A landscape with many valleys, sampled at points; each row gives a point and its height.
A ball rolls from a point to the lowest of its 2 nearest points, and stops where none of them is lower. Distance is the straight distance between rows; heights are no part of it.
<218>: [ 50  16  14  17 -31 -11 -65   3 -16 -45  -5 -38 -12  18  44  20 -13 -24
 -16  -5  12  26 -19 -32 -40   8  27 -34 -15  -7 -62 -43]  h=523
<307>: [-14  20  32   7 -34 -54  -7   4  32 -71   7   8   6 -42   2 -20  10 -28
 -28   8   3  21  18  -4 -27 -37 -25  22 -24  -2 -23  -7]  h=148
<394>: [-10  -4  35 -22  -4 -29  35 -32  39 -17   9  27   6  21  24 -29   1 -21
 -28  46  19   6  19  39 -12 -36  -2  17   1   1  38  -7]  h=430
<374>: [-11 -48 -43   1  22  33   0 -12 -20  30 -15   1  -5 -19 -35  21  -6  21
   2  13 -22 -20 -14 -19   2   5  29  10   4  24   1  24]  h=231
<41>: [-34  11 -10  89   3   6 -23  39   8 -55  31 -57 -19 -44  -8  -8   9  15
  25 -33  20  19 -21 -37  17  39 -10  35  66  26 -54  -5]  h=642
<1157>: [-66  33 -10  77  10   5   3  33  29 -22  56  22 -31 -28  -3 -34 -12  21
  12 -50  -3  16   5  30  31   6  31  25 -32  18 -26   5]  h=261
<534>: [ 20   1 -24  30  -9  -8 -27  16  22 -27   6 -29   3 -56 -14  13  12  24
  24  -1   6  -2 -14 -58   5  39 -22  -2  15  29 -66 -14]  h=620
<1471>: [ 23 -18  26 -24  -5 -43  -6  10 -17 -11 -33 -29  -9  28  17   7  22 -47
  -7  53  39  -9 -50  11 -14   5  27  -9  44   2 -22  10]  h=357
<660>: [  4   7  -3  37  11  21 -29  -7   5 -31  -1 -43 -19 -17   0   1  -4   1
  -9 -36  -1  40 -29 -34 -14  24  -4  35  41   3 -31 -33]  h=185
<170>: [  0   1  -4 -20 -21  19  -5   3  19   4 -13  -7  43 -31  12  -3  -4  36
  -9  -7 -17 -19  23 -28 -18  11 -47 -11  12 -72  11 -14]  h=575
<254>: [ 33 -28  10   1   5  16 -19 -45 -17  17   7   9 -17  62  50  28 -36  -4
 -52  43  -3   2  23  19  -7 -32  37 -47  -7  28  -8 -12]  h=608
<505>: [ 23 -19  -8 -27  24  21  35 -27  38  24   3   4  18  12  -5  14  15  28
  -3  10   8  -3  16  22  39  43 -33  -6   6  25  39   1]  h=312
<340>: [ 13 -25  -4  -5   9  26 -16   5  17  10  -5   8  -3 -39 -12  -6  -6  38
  -5 -43 -41  29   0 -35  35  -4 -38  42 -36   5  -5  18]  h=155
<274>: [-47  10  -6  29   7 -22  20  26   5 -28  25  -1 -21   9  12 -37 -17 -10
 -39   0   2  -3 -10  43 -22 -44  30  25   6 -15   4   1]  h=137
<422>: [-25  26  18 -20 -16 -34   5  -5  -3 -20  -3  16   2 -18 -34 -11  -4 -32
  -6   8  -4   0   4 -23 -24 -22  -4  29  -8  -5 -11  -1]  h=189
<541>: [ 38  34   5  50  -2  -1 -42  -3 -11 -43  20 -23  -7  18  44  17   1 -21
   8 -22  13  32 -16 -17 -14  52  31 -44 -27  32 -50 -42]  h=501
<6>: [-19 -16 -42  -1  13 -18  21  37 -13  24   9  13  -7  10  10 -25  21  -1
  -3   4  19 -44   1  28  52 -27  28 -35 -36  28   7  56]  h=205
<1001>: [ -6  41   4  14   5 -27 -11  50   4 -31   0 -34 -24   1 -13 -36  42 -31
  22 -47  45  16 -27  -8  47   9  -7  23  -8   3  17  13]  h=272
<249>: [ 15   0 -14 -13  22  34  28 -19 -20  47  14   4  -6  61  39  -4 -26  18
 -16   0  -9 -17  20  56   6 -17  25 -41   5  -5  46   7]  h=157
<414>: [-12 -17  13  15 -31   3 -25  -8  29 -22  10  -1   6 -59  -7  11 -39  28
 -19   4 -29  26  18 -45 -32  -3 -35  18   0 -11 -64 -25]  h=590
<1162>: [ 21  36 -28   0   0   3  -3  16   5  -5  10 -12   1  11   6   0  16  -4
  20 -12  21 -13   0  -6  21  36   5 -38  -4 -11 -10   3]  h=279
<1532>: [-12 -26  -7 -25  15 -20  15  27 -28  11 -28 -13 -10  31   0 -33  11 -31
  -6  14  27 -10 -44  18   1 -28  26  23  19  -9  35  21]  h=317
<1149>: [-15 -25  -5   8 -24  -9 -10   5  -2 -21   6  -7  23 -43   2   5 -16  23
 -30  35  -3 -23   7  -8 -46 -13  12  10  18 -40 -43   0]  h=227
<1505>: [  2  10  -6 -20   1 -21  25  54 -16   2 -23  16 -14  15 -10 -68  10 -11
  18 -21 -16 -14  -8  13  10 -73 -20  49 -51 -10  62   7]  h=353
<1414>: [-15  32  21  11  10 -42   1 -41  38  -2   6  48  -1  -7   5  -2  13 -17
  -3  10  26  15  29  31 -15   0   7 -21 -58  27  -3  -8]  h=229
<718>: [-16  23  11 -21 -11 -32  20 -21  33   8  -1  44  15 -13 -27  -8  24 -19
  10   7  13 -10  24  17  20  -4 -30 -10 -57  24  22  23]  h=190
<1487>: [ 16  20   2   1  17  29 -15  10 -14   4 -17 -28 -16 -18 -21 -17  -3  -4
  17 -62  -8  35 -30 -54   9  21 -29  42  20 -13   3  -8]  h=136
<1500>: [ 36 -44  20  25   5   7 -13 -14  62 -30  16  -4 -14 -19  37   2  10  32
 -51  24  11  63  12   7  13  -4 -19  19 -37  37 -15  -8]  h=269
<781>: [-38 -26 -14   6  29  21   7   7  -9   7  -7   7 -28 -13 -57 -15 -13  -5
  12 -11 -29  23 -30 -24  -3  -3  11  66  31  19  10  -5]  h=277
<1012>: [-40  15   6  47  34 -15  26 -14  26   3  21  45 -31   5  -5 -23  13 -11
   4 -18  17  28   1  61  29  -5  26   0 -69  62  20  12]  h=327
<1574>: [-33  28  14 -15  -8 -22  35 -40  46  -5   3  30  13   6 -34  22 -14 -19
   2  44   9  -6  13  15 -33  15 -15   9  40   0   3 -23]  h=196
<490>: [-21 -56 -13   1  40  22  28  -8 -38  25 -19   9 -30  21 -30 -16 -18   0
  -5   3 -17  16 -40   4  -9 -26  37  55  28  26  37   3]  h=293
<1004>: [ 27  42  27  -4  -9 -17 -14 -46  48   0 -19  20  10  -7  -1  23  21  -5
  11  -5  23  42  25 -10  -4  51 -32 -24 -43   9   0 -33]  h=290
<804>: [ -3  31  23   7  13   3  -9  25 -15 -29  -4 -32 -23  -9 -18 -30 -10 -21
   5 -75  -2  47 -30 -31  -6 -21 -32  60  32 -32  39 -31]  h=95
<812>: [  2  30  34 -35 -19 -24  33 -29  49   6  -9  31  34  26  31 -11  14  -8
 -11  15  19   1  36  36 -11 -11 -39 -15 -27 -25  53 -14]  h=452
<1073>: [ -1 -21  17 -17 -27  24 -38 -31  -2  -5 -23   1  26 -39 -11  28 -40  22
 -29   3 -49  22  11 -60 -48  -7 -24   7  -3 -30 -18 -22]  h=600
<1349>: [ -1 -17 -41  -6  28  41  22  -1 -37  51   1   5  -6  22  -2   7 -13  32
  18  -4 -27 -49   0  26  13  -2  27 -28   8  -4  36  30]  h=83
<1367>: [ -5  18  27 -69 -22 -58  16   6 -26  26 -37   7  20  26 -14  -6  26 -54
  30  46  23 -46 -14   9   5   0  -4 -32  28 -31 -16  29]  h=354
<1365>: [ 23 -31 -11 -12  31  42  28 -20 -25  29 -24 -20 -20  58  -8   9   6   1
  -7  -9  14  19 -26  14  18  19  15  -2  10  22  29  -3]  h=414
<1167>: [ 15 -27 -23  14  45  46  30  14   2  24  -1 -11 -20  32  -8 -12   3  37
  16 -33  -4  12 -22  27  44  20   1  22  13  24  37   8]  h=427
<315>: [ 34  21  25 -48 -45   4 -19 -12 -13  19 -43  -1  42  13  15   7   2   3
 -15 -34 -24  14  15 -40  -3  -4 -38 -22 -24 -58  25 -10]  h=400
<104>: [ 21   5  13  24  33  -2  19 -55  18  17  15  26 -28  41  12  14   7 -14
 -13   3  36  41   1  51  20  34  27 -30 -39  72  13 -10]  h=378
<309>: [  8 -71 -31  76  -1  25 -14  44 -16 -23  18 -46  14 -53  28  13  20  55
  19  26  16 -26 -14 -11 -23  29  39  12  36   4 -76 -17]  h=510
<671>: [-13  12 -43  26  13  25  14  29  17   4  25 -12  -5 -17  13 -17  11  33
  26 -18   2 -42   2   6  33  27  18 -10   3 -10   1  18]  h=241
<1328>: [ 20 -42  36 -79 -13 -18   1 -42 -54  60 -51  13  37  40  34  34  -3 -36
  -7  58   4 -36  -1   4  -7 -29  -2 -31  40 -16   8  10]  h=419
<1114>: [-15  29 -15   1  18  67   3  -4  11  23   3  12  -3   2 -21 -11 -14  37
  35 -56 -50  -6   4  -2   3  20 -16  30  24 -41  22 -17]  h=145
<932>: [-35   0 -33  18   4  -2  10  45 -15   0  15   5  -1 -14   3 -25   6  -1
  15  16  17 -61   1  25   0 -18  38  -5  15 -25  -1  29]  h=195
<130>: [ 13 -18  19  34 -43 -25 -33   5  34 -49  14 -18  27 -48  12  20 -19  15
 -13  26  10   8  28 -33 -64  -6 -27   2  19 -24 -76 -42]  h=570
<549>: [ 25  -9 -14 -15  22  15   8  -7 -56  62  14  13 -22  59  21   5 -28  -1
 -32 -24 -26  -2  20  44  23 -38  21 -51 -53  30  39  18]  h=223
<482>: [-12  11  29 -41  -5 -10  27 -27 -36  33 -27  26 -11  62 -13 -16 -21 -51
 -23   7  -5  12   8  19 -30 -61   8   5   7 -19  44 -17]  h=356
<1472>: [ 44 -34   7 -25 -18   9 -18  -6  11   7   3   0  35 -19  19  20  -5  42
 -32  -3 -27  -7  32  -7  33 -10 -43 -33 -51   1  11  24]  h=532
<54>: [ -9 -26 -35   0   3 -11   3  52 -21  12   1 -22  -3   2  20 -13  40  -1
  17  25  33 -59 -23   5  58  10  49 -35   2  19 -18  52]  h=142
<788>: [-16  63 -47  45   8  51  -7  23 -19  12  35  -4 -20   2  -8  -9   1  15
  58 -62 -26 -16   6 -21  49  31  34 -17 -13  10 -16   3]  h=215
<62>: [-55  55 -39  61   4  33  -1  40  13  -8  38  15 -36 -21 -32 -24 -21  10
  38 -54 -24  -6   8  -1  33   6  18  30  -1   1  -4  10]  h=239
<1107>: [  8  36   2 -38 -11   8  21 -16 -13  38 -32  21  -2  14 -62   8  21 -24
  44 -29  -4  18  13 -27  13  15 -27  13  -8 -17  29  -4]  h=345
<68>: [ 16 -81   7   2   6  13 -22 -45 -30  25   7  -3   1  22  49  53 -43   8
 -44  71  -9  -9   4  12 -22 -29  47 -28  32  37 -24   6]  h=626
<1401>: [ 26 -45  12 -44   6  -5  12 -46 -51  55 -23   4   8  42   8  47 -13 -19
 -26  40  -8 -20  11  16   6 -21   2 -53  13  28   7  23]  h=446
<40>: [  4 -41   4   3  11  30 -15 -28 -17  27  32  14 -18  38  48   2 -48  23
 -62  21 -32   8  35  33   0 -57  24 -33 -37  25  23  12]  h=591
<1017>: [-11  20  31 -43  -8  -5  19 -33  36   5 -26  21  26  -4 -40  -5  11 -11
  11 -13 -12  36  17 -22   3  18 -59  27 -13 -13  34 -16]  h=330
<1092>: [-19  24  -9  30  32   7  17 -15  34   9   9  28 -30  -2 -42   0  13   5
  22 -14   1  26   2  13  41  25   4  20 -32  55  13  10]  h=343
<1209>: [ 38 -18  19   1  14   9 -13 -41  38   1   4   7  -9 -12  11  19  11  11
 -26  -8   5  58   6  -7  25  24 -23   0 -49  51   6  -2]  h=313
<169>: [ -5  47   2  -5 -21   9 -10  22   4  -6  -6  -3   4 -37  -7 -42 -12   5
  15 -52 -12   1  13 -35   0 -30 -37  23 -18 -49  16   3]  h=184
<115>: [ 42 -43 -30  37   1  27 -23   4 -30 -10  21 -28   8  22  48  27  -2  14
  -6  11  -5 -26 -31  11   5  34  58 -68  -9  58 -48 -20]  h=444
<1518>: [ 13 -46 -24  24   8  13   4   4 -32   3  15 -18   0  25  62  14  -4  25
 -13  31  14 -37  -8  34   4  16  57 -53  25  22 -24  18]  h=410
<823>: [ 28 -13  10 -43 -17 -50  13  -1   7  26 -31  -6  13  26   3  23  16 -30
  17  61  35 -42 -20  12  -2  16  -6 -45  30   2 -30   8]  h=321
<726>: [ -2 -21 -23  35  20  39  19   1  52   3  33   9 -20  -6   3 -10  -4  52
 -13 -13 -22  16   0  36  28  34  -1  23  -3  34 -13   4]  h=451
<884>: [-18  -7  12 -17  -6  39 -24  -4  -6  19 -33  -2  38 -49 -12   4 -32  35
   7 -28 -50   1  15 -58 -25   2 -39  27  27 -69   8 -18]  h=589
<352>: [-18 -21 -28   2  18  13  -6 -14  -7  16 -14  -3 -22 -25 -67  19  -1 -12
  25  11 -12   0 -31 -54   9  29  13  29  37  35 -25  11]  h=258
<1020>: [  1 -26  29 -48   0   4  20 -44 -14  10 -24  15   0  43  -5   9 -14 -34
 -22  43   3   7  -4   4 -41 -26   3  12  42 -26  30 -22]  h=336
<960>: [  2 -35 -13  19 -25 -13 -18  32 -26 -18  15 -18   9 -23  47   8  -9  18
 -23  52   6 -44  10  13 -41 -26  52 -23  17 -38 -55   9]  h=300
<1531>: [-80  46 -14  29   3 -25  15  26  -7 -41  33  14 -24  -9 -38 -12 -20 -33
   3 -24 -10 -12   3  20 -26 -40  27  39  20 -17   7   6]  h=88
<405>: [ 31  -7 -19  26 -13  -5 -35   2 -11 -18  38  -8   4  -4  31  19 -12  19
  -1   1   3  -5  -8 -13  -6  40  40 -55 -46  35 -62 -17]  h=476
<695>: [ -4 -28 -29 -18   6  39 -13   6 -10  31  -4  14  15 -38 -35  11 -16  33
  13 -13 -50 -18  12 -31  30  -8 -11  15 -16   4  10  29]  h=197
<1492>: [-12   4  22 -29  -8   0  14   1   7 -20 -15   8   0  14  10 -48  -8 -14
 -19   4 -11   8   4   8 -29 -49 -19  41   6 -46  54 -21]  h=387
<1584>: [ 32  -5  16 -12  -4  -3  -8 -22  25 -20 -10 -26   7  -2   8  31  -9   4
  -4  24   9  15 -17 -25 -30  30  -4  -8  45  -3 -20 -46]  h=669
<345>: [-12  13  -2  -3  10  23  27 -48  41   1   4   9  18  14  -5  17 -24  15
  -3  31 -21   0  20  23 -40  44   1  10  55 -22   6 -49]  h=154
<86>: [ 19 -67 -11 -44  -7   1 -28   4 -32  18 -24  -2  29 -46  -4  29  -3  25
 -15  35 -14 -29 -11 -30   2 -15   3 -23  -3   0 -20  36]  h=276
<267>: [-15  44  -3  17   4  -1  -4  20   6  -5  16  17 -12 -13   5 -44  -3   0
  -2 -44  -6  21   4   0  14 -21  -9  17 -51 -11  18   5]  h=221
<1547>: [-23   3 -23 -20   8  -6  26  -7 -26  30  -3  26  -2  27   0  -8 -11 -13
   5  17   5 -50   7  23   2 -16  26 -23  12  -9  12  26]  h=144
<1369>: [ 21  24  25 -14  -6 -41   3 -16  27 -21 -15 -14   3  11 -12  28  21 -37
   7  18  38  22 -15   2 -24  46 -15  -6  18  17 -18 -28]  h=670
<343>: [  8  15  38 -38 -22  12  13 -46 -19  45 -23  39   6  47  -2   3 -24 -20
 -23   6 -33  28  37  18  -9 -58 -22 -12 -42  -8  61 -14]  h=377
<369>: [-22  72 -15  57  12   1  -5  28  26 -52  37 -30 -12 -15  -1  -2  22  -8
  43 -34  31   0   0  -4   8  55 -10   8  50  -2  -7 -23]  h=655
<1151>: [-72  69  -5  30 -10 -34   2  37  19 -34  32  25 -17 -37 -38 -34  10 -25
  34 -31  -5  -2  21   7  17 -35  -2  36 -16  11  19  17]  h=119
<1350>: [-13 -59  13 -32  37   6  30 -25 -16  24 -24   3 -11  13  -9  -5  -3 -17
  -9  41  14   0 -33  10 -20  -9  22  36  72   0  37  -8]  h=314
<83>: [-43  32   3 -11  -8 -44 -12  43 -19 -50   0 -10 -14 -22 -41 -20  22 -55
  13 -13   8  -5 -15 -26  -1 -26   4  37  11  -2   2  20]  h=159
<336>: [ -7 -14   5  -3  10   8  21  27  16 -13  -7   4  -7  -5   1 -57  -5  19
   8 -31 -32   9 -12   3   2 -51 -27  69 -11 -21  49 -11]  h=370
<838>: [-66  24 -13  29   8  -3 -18  32 -33 -38  25   0 -19 -47 -50   4 -19 -16
  18 -20 -21  -8 -16 -15 -31 -24  33  60  55 -19 -22   8]  h=120
<474>: [-16 -26  -3 -53 -16 -21  39 -19  39  13 -15  22  42 -10 -34  17  15   4
  19  54   2 -40  13  -4  19  29 -27 -13  32   6  15  13]  h=262
<1413>: [-29 -45 -13  57   9  19  37  33  49 -30  47 -22 -11 -25  11 -16  17  55
 -11   9   8  14   7  24  17  24 -12  41  17  11 -35   5]  h=468
<711>: [ 41 -30   2 -22  -3   1 -10 -37   6  14   0   5  15   2  13  47 -22  23
 -23  40  -9 -20   9   8  -5  19  -1 -47  -6  35 -13   9]  h=499
<790>: [ 16 -26   7  -6  31   0  39 -40 -10  29  -7   6 -33  66   0   2  10 -32
 -22  17  25  36 -16  35  22  -5  21  -3 -11  67  29   7]  h=398
<754>: [ 49   3  38   3 -51 -39 -62  18   9 -51 -11 -39  14 -26  30  19 -14 -13
 -15  11  17  21 -12 -44 -49 -10 -10  -9   7 -28 -61 -42]  h=546
<1043>: [ 17 -20 -23 -30  27   9  26  15 -66  68 -20   6 -24  62   6 -17  -6  -8
   0 -20  -8 -13 -19  33  22 -48  23 -27 -15  15  48  22]  h=266
<826>: [-11 -27 -12 -13   8 -28   5   6 -20  -7 -24 -11  -3 -16 -23  10  17 -34
  12  43  26 -25 -36 -16 -11  11  33  14  42   5 -21  23]  h=350
<180>: [ 20  41  -2  14   6  -9   0  17   9 -18  -3 -28 -22  24  -2  -3  52 -23
  30 -27  54  21 -26   1  36  60  -7  -8   5  19   1  -5]  h=296
<1077>: [ 10 -16 -20 -13 -16 -43  -2  45  14 -19 -16 -19   0 -17  13 -13  39   1
  14  31  33 -52 -21  -7  24   5   0 -22  -1  -9 -26  46]  h=214
<217>: [  8  25   9  42  34   9  12 -35  44  10   6  19 -20   4  -4  12  32   3
  18 -30  30  52  -8  34  26  66   2   3 -32  56   0 -19]  h=358
<652>: [-25 -62 -16 -15   2 -16  -1  19 -32   8 -12   7   7 -42  -8 -18   1   7
 -19  48  -2 -41 -18 -10  -3 -43  25   9   1   6 -34  49]  h=219
<675>: [-40  30   3  25   6 -22 -14  51 -34 -41   6 -31 -32 -17 -28 -32   0 -30
  13 -47   6  29 -43 -24 -14 -42  -1  68  25 -15  22   3]  h=130
<1200>: [-51  39  13  65   9 -30  -9   6  22 -39  43  19 -28  -9  13 -22  -5 -15
 -15 -35  13  33   9  35 -10 -14  30  10 -45  19 -16  -4]  h=289
<761>: [  8  54 -10   8  12  12 -20  23 -30  24   7  16 -13  23   7 -35  -6   0
   5 -66 -16  15  11  14  10 -19   6 -30 -80 -15  22  11]  h=257
<1337>: [ -4  -7 -23  48  29  55  11  24  39  13  17   2 -32  -1  -9 -33  -4  49
  30 -52 -26  24 -14  17  59  22 -28  54 -11  35  18  12]  h=438
<1274>: [ 26 -56   5 -22 -25  15  -8  -9  11   8 -10  -5  55 -28  25  25 -11  51
 -31  25 -25 -25  29  -7 -14   2 -33 -17  -1 -42   0   7]  h=555
<869>: [-22  62  16  28   9  15 -20 -21  19 -26  16  -5 -16 -21 -24   8 -32 -15
   4 -36 -21  54   5 -33 -34  26 -25  34  30  -7 -23 -35]  h=228
<1269>: [ 30  -3  13 -12  19  21   9 -36  42  11 -12  -5  -3   2 -18  18  12  17
  -9   3   5  42  -8  -6   7  50 -34  18  12  34   9 -18]  h=338
<532>: [ 15 -18 -19  40 -15  25 -26   1  37 -10  33 -13  15 -66  -3  12 -16  58
  10  -8 -36  13  17 -42  -9  36 -36  -1   7   9 -82 -21]  h=605
<759>: [ -8 -37   1 -41   4  20  41 -16  47  19  -4  35  31 -10 -36   1  18  29
  14  19 -21 -11  17  -9  32  16 -55  26  13  19  49  19]  h=288
<1504>: [ 23  21  20 -52 -41  -2 -34   0 -35  10 -56 -10  38   5 -10  30  -4 -25
  14 -18 -12   1 -11 -66 -19  17 -25 -23   8 -61  -8 -14]  h=376
<1187>: [ 79 -44  18  -7 -10  10 -27 -28  21 -14 -17 -36  30  35  35  55 -11  15
 -15  54  14   5  -6 -12 -35  25   1 -38  36  21 -14 -46]  h=657
<300>: [-10 -55 -21   1  -9 -11   1   1 -11   2  10  20   3 -40 -23  -4  -7   9
 -26  24 -23  -2  -4 -24   8 -31  11   9 -40  40 -41  38]  h=164
<308>: [  8   2  -5  78  -1  10 -28  33  28 -39  38 -37  -9 -51  20 -16   6  33
  19 -31  13  25  -1 -39  21  42 -27   4   8  31 -70  -7]  h=631
<1392>: [-21 -72 -30  58   4  15  27  29   0 -15  18 -29   2 -39  14  -4  33  46
  -1  33  13 -19 -13  17   2  11  26  22  40  -6 -45   9]  h=489
<834>: [ -8  16  37 -26 -17  -5   0 -26  14 -19  -1  27  -1  29  25 -14 -25 -20
 -43  22  -6  10  32  16 -36 -50   4  -6 -21 -31  28 -19]  h=408
<1436>: [-15 -20 -29 -11  33   4  42  34 -47  56 -23  11 -26  41  -1 -28   3  -5
  18  -7  -3 -28 -19  29  10 -47  28  23  23 -13  67  13]  h=292
<583>: [ -5  65  31 -13 -16 -12 -15  19  -5 -20 -14 -21   8  -1  -8 -24   0 -29
  17 -56   7  33   3 -36 -17 -21 -59  32  14 -62  45 -19]  h=139
<1581>: [ -5  49  26  -9   5  -5 -15 -41  -8  22  -5  48 -17  13  -4  -2   2 -22
  -6 -23   2  41  23  20 -18 -18   1  -7 -75   0  22  -5]  h=265
<387>: [ 46 -59  26 -22  -1  16 -27 -54 -11  19 -24  -7   8  28  29  59 -23   1
 -32  79  -1  -6   5 -15 -36 -15  12 -27  40  10  -4 -32]  h=643
<921>: [-27   6  11  31  -4 -35  -4  46   5 -63  12 -43 -24 -12   6 -29  21 -20
 -13 -24  44  27 -29   5   9  -3  -1  35   7   8  -5   7]  h=243
<1304>: [ -8  42   7 -35  -8 -46  30  34 -34  13 -30  18 -17  44 -10 -55  23 -49
  14 -20  10   0  -4  40   6 -65   2   9 -44  -9  51   9]  h=337
<235>: [-24  66  -4   8  10  -6  20  21  35 -23  14  -9 -10   2 -31  -7  28 -18
  35 -15  27 -14   6   2   5  28 -13  21  45 -24  26  -8]  h=660
<304>: [ 68 -53   4 -30  -4  -7 -21 -33 -49  39 -13  -9  23  26  24  75 -22  -1
  -8  45  -8 -48   4   1  -1   7  17 -81  16  52 -25  10]  h=474
<1464>: [ 27  27  23 -39 -30  14   2 -29 -21  42 -35  31  27  34 -15   8  -5  -6
   1 -40 -29  24  40  -4  14 -18 -47 -18 -62 -27  55 -10]  h=397
<807>: [  1  -3  34  16 -14 -18 -24 -13  37 -46   8  12 -10 -35  19 -23  12   8
 -44   1   5  63  16  -4 -14 -30 -19  33 -59  14 -18  -3]  h=208
<903>: [  3  42   4 -51 -25  -4  -9  10 -33  11 -37  -8  13   4 -42  13  23 -42
  42 -16   8 -20 -13 -48  10  20 -18  -6  15 -46   5   2]  h=359
<144>: [ 54 -45  -3   6   7  64 -33  -7 -17   8  18 -25  16  -7  41  39 -23  60
 -33   1 -40 -16  13  14  -3   8  -7 -35  -8 -12   2  10]  h=544
<452>: [-35 -31   3  49  -5 -12  12  35   5 -43  29 -28 -26   4  32 -33   7  11
 -36 -16  25  15 -23  28  11 -12  37  24 -16  12 -15  10]  h=198
<889>: [ -1  16  -3 -48   8 -21  49  29 -59  48 -26  10 -14  63 -10 -38  21 -42
  25  -4  15 -28 -12  26   1 -55  -3  11  -1 -34  65  10]  h=316
<69>: [-10 -55 -12  10   9  -4  -7   2 -37  11   9  -1   5  15  64  -4 -12   6
 -33  65  19 -46   1  32 -25 -32  59 -27  41 -15 -24  18]  h=365
<1586>: [ 47   0   2 -35 -21 -37 -14  21  24 -14 -20 -31  23 -11   6  22  28  -4
  27  29  35 -39 -23 -13  -1  36 -17 -32  21 -15 -29  -3]  h=275
<968>: [-50 -12  -9  17   8  26  -5  -1 -19 -10  11   7  -6 -43 -27  -1 -30  14
  -8   9 -36  -7   2 -16 -50 -20  28  40  21 -29 -30  -7]  h=163
<74>: [ -6  28 -12 -22  16  35  28 -24   2  22  -1  10   9  21 -22   3 -15   6
  17  -7 -16 -15  18  12 -18  12   0   4  30 -42  34 -18]  h=102
<1535>: [ 50  -7  -8 -38 -13  20 -11   4 -18  26   2  -9  41  24  38  20  -3  25
 -11  -3 -12 -43  27  20  10  11 -14 -67 -20 -36  31  21]  h=502
<1427>: [-37   3   0 -22  -4 -51  36  -6  34 -13   7  29  19 -18 -26   5   6 -29
  14  64  27 -53   8  12 -13   8  -2  -5  27  14 -18  13]  h=230
<1083>: [-15  55  29 -26 -15 -48   7   3  31 -47   4  -3   8   1 -26  11  20 -48
  18  18  33   9  -3  15 -22  23 -29  17  41 -23  19 -19]  h=664
<1526>: [ 26  -3  38 -77 -37 -42  11  -6 -47  60 -53  13  46  55   9  20  25 -39
  18  46   9 -45   2  11  19  -1 -19 -63  25 -34  -2  32]  h=384
<852>: [-38  47  -4  12 -17 -48   7  17  38 -26  16  36  -2 -47 -21 -17  27 -23
  22   1  17 -22  18  10  24  -1 -11   3 -44  19  -6  24]  h=153
<47>: [-12  38  34 -26 -29 -23  13 -53  52   8 -29  43  53  -3 -32  36  15  -4
  16   8  -4  28  40  -8  -6  45 -48  -9 -33   8  23 -29]  h=315
<1405>: [ 35  24  10 -40 -26 -14   9   2  18   4 -14   4  30  28  32   0   8  -3
  -9   1  20 -21  27  27  11  -3 -25 -49 -30 -47  29  11]  h=475
<1211>: [ 26 -65  -2  12   1  34  -1   3  -7  11  39   2   9   0  42   2 -25  52
 -57   5 -34  -5  37  25   1 -35  -1 -19 -35  -9   3  22]  h=568
<608>: [ -6  47 -47  21  15  69  -4  10 -17  20  22  -5  -7   7   2   1  -1  19
  61 -44 -27 -33   9 -14  11  45  12  -9  35 -34  11 -12]  h=182
<919>: [ 12  70 -14 -21 -20  10 -25   8 -43  26 -10   3   8  19   2   0  -4 -14
  17 -54 -12  -8  18 -14   0  -6   4 -48 -45 -51  -7   4]  h=294
<150>: [-18 -38   2 -34  13 -26   6  30 -32   1 -36  -9 -12 -14 -39 -16  34 -36
  26  24  18 -23 -46 -20   8 -19  14  54  50  -2  22  30]  h=335
<28>: [ 56 -48 -17  10   7  33  -6 -16  23   7  29 -20  24 -11  28  38  -3  53
 -18  14 -15 -16  15  10  24  43 -17 -41  -1  33  -2   2]  h=520
<598>: [-68  58   6  41  21 -27  25   6   1 -20  28  25 -30  19 -24 -29   2 -30
   9 -28  18  21   1  50   7 -20  36  19 -27  27  25   1]  h=311
<183>: [ 26 -58 -38  41 -11  24 -27  21 -25  -5  20 -20  40 -51  43  28   1  56
  18  29 -18 -39   6  -7 -27  20  32 -23  13 -13 -77   0]  h=535
<1397>: [ 16  62  26  24   7   1 -32 -42  10 -15   4  -5 -19   0   8  18  -8 -17
   6 -35   8  61   7  -7 -13  33 -10   4 -23   3 -13 -34]  h=259
<1176>: [-27  41 -16  74  -6 -20 -28  47  -7 -73  27 -66  -5 -18   5  16  19 -10
  40 -34  36  -8 -38 -12  14  43  18   0  59  27 -40 -13]  h=649
<672>: [  6 -11  -6  11  -2  -4 -22  -2   9 -14   7   6 -17 -34 -11  -4  -4  22
 -22 -20 -16  28  -5 -38  21   0  -5  14 -46  27 -49  13]  h=91
<1049>: [ 23  43  15 -26  -9   8 -25 -24 -38  33 -10  21  -2  40   2  12 -14 -24
 -17 -15 -10  28  19  -3 -21 -25  15 -39 -53 -26   1 -10]  h=297

For each start below, name the point where the ball stops.
<68> | <54>
<754> | <1531>
<1167> | <74>
<1535> | <1349>
<1464> | <672>
<315> | <804>

Call two points neighbours if one is among the 2 nearest of the other. Go from one point of each pair to the other, from neighbour to neighbour, staying as low as possible. Name the highest point that can't be avoided.
<1349>, <74> | <1269>
<54>, <672> | <315>
<1531>, <307> | <1049>
<1349>, <1531> | <180>
<804>, <307> | <422>
